Points on a hilly landscape, in no order, each with its height.
A ball rolls from a point to the lowest of its 6 nearest points, and stops where none of them is lower. Distance is the straight distance between rows; heights are no part of it.
J_366 h=4.58: [  3  -7 -11  15  -5  -7   5  28 -27  23 -11  21  15  -2  -2   5  -1  13
  20  -7   4]
J_49 h=2.10: [  7 -14 -31   9   6   7  10   6   2  11  -8  15   4   7  13  13 -16   0
   6  16  -2]
J_875 h=3.35: [-17   4  -5   6   5   1  -3  18   4 -15 -11   0  14  16  14 -11  23   1
   6  -1  15]
J_645 h=5.25: [  1   2  18  -6  -3 -23  -3  -9   7 -19   1  -6   7 -11 -16 -13  10  -4
   5 -20  -3]
J_539 h=5.56: [  3  15 -13   1  -5  23 -14  -5 -10  10 -11  -5  13  -9  21  10  17   4
   0   2   9]
J_893 h=2.45: [ -6  -1 -16   5   7   2  13   2  16   1  -6   1  -3  20   1  -1 -10  -2
  -6  14   2]
J_152 h=5.33: [ -9  -2 -11  19   3 -23   4   9   8   7  17   7 -24  26 -18 -10 -24   9
   8   3  -4]
J_66 h=3.46: [ -7  -9 -13  -3  -5  11   9 -28   1  -6 -20  -3   4  -9  18   8   9 -16
 -13   6   3]
J_946 h=2.86: [ -4 -18 -39   7  -3  10  -5  12 -22   4 -11  10   3   6  19   7   3   1
  21   8   5]
J_718 h=2.42: [-20   1 -31  16  -5  -7   1  20  -6  -2   5   2 -11  36  29  -6   1  -3
  15  16  14]
J_140 h=4.59: [  6  -8 -28   5   2  30  -2 -12  -6   3 -13  10  10  -1  28  26   7  -4
   0  29  -2]
J_224 h=5.49: [  4  21  27 -14 -21  35 -19 -21   1  10  19  -4   4  -9  -6   9   0   9
 -16 -12  21]
J_391 h=6.11: [  3   8  -6  -7 -16  15  -4 -17  -6  10  -6  -5   9 -16  -5  15   2  -3
 -11 -13   6]
J_210 h=5.06: [ 10  17  22  -5  11  -5 -10   6   5   2   6   2  17  -4   4  -3  20   9
   9 -10  -3]
J_991 h=6.23: [ -7  -4   6 -19 -22   1   1 -27   2 -26  -5  -3 -18 -13 -21  -4   2  -2
 -25 -23  11]
J_86 h=5.99: [  5  18 -12 -13 -29  32  -9 -18 -16  10   6 -10  16 -20   8  19  -1  -3
  -2  -6  13]
J_948 h=6.48: [ -4 -13   6  11  15 -25   9   7  11 -22  20  -9 -17  15 -21 -18 -10   1
   8   4 -11]
J_956 h=1.69: [  0  30   7 -11  -9  11 -10  12  -2  15   5 -12  20 -18  -6   4  23  15
  19 -10  10]
J_223 h=5.46: [  1   5  13   7  16 -16   7  11  14  -6  27  -9 -19  17  -7  -8  -6   4
   1  17 -11]
J_429 h=6.64: [ -4  -2  22  -7 -15  -2  -7 -24   6 -26  10  -3   0   3  -5  -4  15  -6
 -24 -13  12]
J_228 h=2.95: [-18 -21 -40  11  -9  -9 -10   5 -25  -1 -12   3  -3  14  21  -7   1  -1
  37   5   5]
J_741 h=4.85: [ 5  5 17 10 11  3 -5  7 12  5  2  6  4  8  4  8 -6 -1 -9 10 -2]
J_347 h=4.69: [-16  -4   3   6   2 -14  -5  16   1 -14 -10   2  15   5   1 -23  25   2
  17 -20   1]
J_663 h=5.53: [ 11   4  15   5  15  -5  -3  19   0  19   8  11  13 -11  -6  -3   7  16
  21  -6  -5]
J_38 h=3.28: [ -8   1  -6   7   6  -6  14 -10  12 -17  -5  -7 -13   9 -11  -4  -3 -14
 -19  17   2]
J_202 h=5.64: [ 26   2  28  -9  16 -17  -8   4   5   4  15   1  -2 -15   3 -15   7   6
   8  -6  -6]
J_786 h=1.90: [-15 -11 -23   9  -3   2   9   6   0  -7 -10   5   4   7   7 -14   1  -4
  10   0   1]
J_626 h=5.80: [ -8  10  13   0  -7   1  -6 -20  14 -15  -5   5   3   3   4   5  15 -13
 -20  -8  19]
J_9 h=6.68: [ -2   6   0 -14 -26  19  -3 -25  -8   4   1  -8   2 -28 -13  10 -10  -7
  -9 -21   6]
J_185 h=3.62: [  1  19  10 -11   3 -11 -13   6   0   3   7  -8  22 -22  -6  -4  15  12
  20 -22   0]
J_19 h=8.03: [  9  -2  24 -13  14  -8  -3   0  -5  10   3   5 -16 -20 -16   0  -9   2
  -7   5 -15]
J_387 h=3.47: [  9 -10 -19  -1   6  16  16  -9  -3  10 -18  -6 -18   2  -1  21 -22 -13
 -14  22 -18]
J_683 h=7.99: [ 20  -6  25  -3  25 -23   4  14   9  -2  21   1  -4   9   9 -17  -4   9
  15   6 -11]
J_222 h=0.85: [ 25  16  30  -7   9  -8 -13  -2   2   1  24  -7  10 -18  17 -10  26   9
  12 -17  -3]
J_554 h=1.87: [-13 -12 -40  20  -6 -19  17   3  -3  -3   5   6  -8  20   5 -15 -16  -2
  13   7   2]
J_428 h=5.39: [ 11   4  28 -25  -4  -6 -15 -14  -1   5  16  -1  -1 -17 -13   8  -2   5
  -1 -16  -4]
J_296 h=6.46: [ 12 -13  23 -10  10 -22   4   2   4  -7   4  -3  -6  -5 -16 -15  -9  -1
   3  -5 -16]
J_778 h=1.59: [ -9 -12   9 -13 -13   1  12 -13 -11 -16 -10   2 -26  -9 -22   2 -12  -5
 -32   0  -5]
J_293 h=1.14: [  5  -7 -12   6  -1  -2  17   3   6   5 -13   1  -2  -1  -6   3 -16  -4
  -6  10  -6]
J_461 h=3.81: [-11  -2   4   1  -2   0  14  -3   0  -4  -1  -3 -24   3 -17   6 -20 -16
 -18  15  -9]
J_746 h=6.78: [ 21  -4  33  -4  13 -29   1   4   8 -15  15 -11  -4   2   1 -18  10  -8
  -3  -4  -8]
J_895 h=1.35: [-10 -18 -30  11  -1   4  11  -7   1  -5  -1  11   1   8  22   0  -4  -7
   2  15  -1]
J_912 h=1.49: [ -8 -15 -29  -3  -9  15   4 -25  -5  -7 -17  -5   1 -18  16  -1  12 -16
   3   0  -8]
J_404 h=3.58: [ 10  -6 -20   9   3  -1   6  19 -11  29 -10  16  10  -1   0   6 -15  13
  10   4  -1]
J_95 h=5.63: [  4   1   3   7  13 -15  -2  23  13   5  36   8 -18  35  -2  -8 -16  16
  14   9  -5]
J_287 h=6.32: [ 15  -2  19  -3  13  -9   4  -2   9   0   1  -4   4  -6  -5  -2  -3  -3
  -3   1 -11]
J_275 h=5.71: [  8  -7   9   6  13 -13   2  24  -5  22   0  23   6   2 -12  -5 -15  14
  25  -1  -7]
J_882 h=6.49: [  6  -4  26 -31  -7 -14 -11 -17  -3  -7  11  -5 -18 -27 -19  -6  -3   8
  -5 -21  -6]
J_878 h=5.27: [  9  10  11  -4   4  19   3  -5   2  11  -9  -1 -10   7   7  20 -15  -7
 -27  19  -3]
J_549 h=3.48: [ -7 -14 -22  -2  -8  11  20 -21  -2 -12 -17 -10 -17  -3  -4   6 -13 -20
 -19  17  -8]
J_672 h=6.47: [ -5  -1   1  18   8 -19   2  11  17 -13  23  -2  -5  25  -4 -17  -4   5
  20   1   3]
J_403 h=5.54: [-16   8   9   1  15  -3 -19  20  -1  -8  -9 -14  17   8   6 -19  42   5
  19 -27  16]
J_560 h=4.25: [-13   7 -20  -9 -10  21 -11 -13  -8  -5 -10 -18  14 -12  16  -5  15  -8
   4 -13   9]
J_440 h=3.26: [ -1   5  -4  10   9  -1   7  13  17   5  13   4  -3  33  -1   3 -13   2
   1  13  -2]
J_987 h=4.33: [ -7  -5 -11  12  -3 -12   4  20  -2  19   4  22  -3  24   2   6 -21   4
  17   3   0]
J_112 h=5.75: [ 14  11  -6   7   1  15  -2   7  -1  20 -12   8  16   2  14  19  -1   5
 -11  13   1]
J_771 h=5.50: [ -2  14  12 -10 -10   3 -11 -16   3  -6  -1  -3   6 -12  -3   8  11  -5
  -7 -20   9]
J_408 h=4.35: [ -5   4   7   0  -1 -10   1 -11  12 -17 -11  -4   5  -4  -1  -7   6 -13
  -6 -10   5]
J_64 h=4.91: [  7  -6   7  -3   0  11   4  -6  -2  12  -8  -4  -7  -8  -1  17 -11  -7
 -25   7 -10]
J_476 h=5.69: [  2  -1  25  -2   2   1   0   0   8 -16   7  -5 -20   8  -7   9  -7  -5
 -24  18  -9]
J_302 h=3.74: [  6 -16 -35   6  -3  26  -6 -11 -10   3 -17   3   8 -19  13  20   7   1
  17   8  -7]
J_776 h=8.20: [ 10  -9  12   0  15 -20   2  15   3   9  17   4 -20   1 -15 -21 -26  12
  15  13 -20]
J_508 h=0.36: [  8   0  30 -16 -11  13 -13 -14  -2   1  10   1 -13  -6  -3   9  -4  14
 -29  -5   4]
J_531 h=6.08: [  0  -2   6  -5   9   9   9  14  -3  14   2   3 -18   8 -11   8 -31   0
 -15  25 -27]
J_348 h=5.19: [-12  -5   6  -5 -12   2   4 -18  -1 -24  -7  -9 -21   0 -10   2  -5 -10
 -39   9   3]
J_294 h=6.34: [-10   6  -4 -14 -21   6  -3 -27   3 -10  -7  -9  10 -19  -5   1   5 -12
  -6 -35  19]
J_85 h=5.04: [  7   4 -16   3  -1  13   2   4   0  14 -17   0  20 -10   6   5   4   2
  -3  -7  -3]
J_768 h=2.96: [-10   1  -6   7   5   3  10   4  14 -16  -5   0   3  16   6  -2   7  -8
  -4  13   8]
J_175 h=6.59: [ -2  16   8   5  -6  19  -7 -14   0   4  -8   1  10   5  13   8   9 -12
 -19   2   9]
J_517 h=2.09: [ -6  -1 -26   9   4  14  20 -12   9  -4   0  -5 -14  19  12   4 -12 -11
 -17  26  -1]
J_81 h=4.87: [  3  10  15   2  11   4 -16  25 -12   8   5  -6  18  -4   5  -4  37  19
  18 -13  14]
J_974 h=4.29: [  0  19  -6  -8 -19  18  -7 -11 -13   5  -1 -21  20 -25  -3   5   5   1
  12 -16  12]
J_809 h=3.87: [ -3   2  -9   0   5   1  -8  25 -17  16  -3   6  16 -10  -6  -2  19  19
  24 -16   4]
J_524 h=6.26: [ -5 -15   0  14   5 -25   6  12   4  -3   1   6   7   8 -14 -19  -8   5
  17  -3  -4]
J_198 h=4.96: [ -4   0  -3  11   1  -9  -6  34 -23  16  -4  20  11  13  15   7   6  16
  20   2   8]
J_552 h=5.55: [ -3  -2  12  -4   1 -10   4  -1   6 -10  -3  -5  -4  -9 -17  -1  -3 -10
 -18  -6  -8]

Where does a ball stop that starts at each point below?
J_776: J_293
J_948: J_293
J_683: J_293

Call two points neighbours if one is among the 6 nearest of the other. Go from one point of each pair to the other, from neighbour to neighbour, staying as low as possible. Name the highest point that can't be avoided.
J_293, J_222: J_974
J_508, J_293: J_64
J_956, J_222: J_185
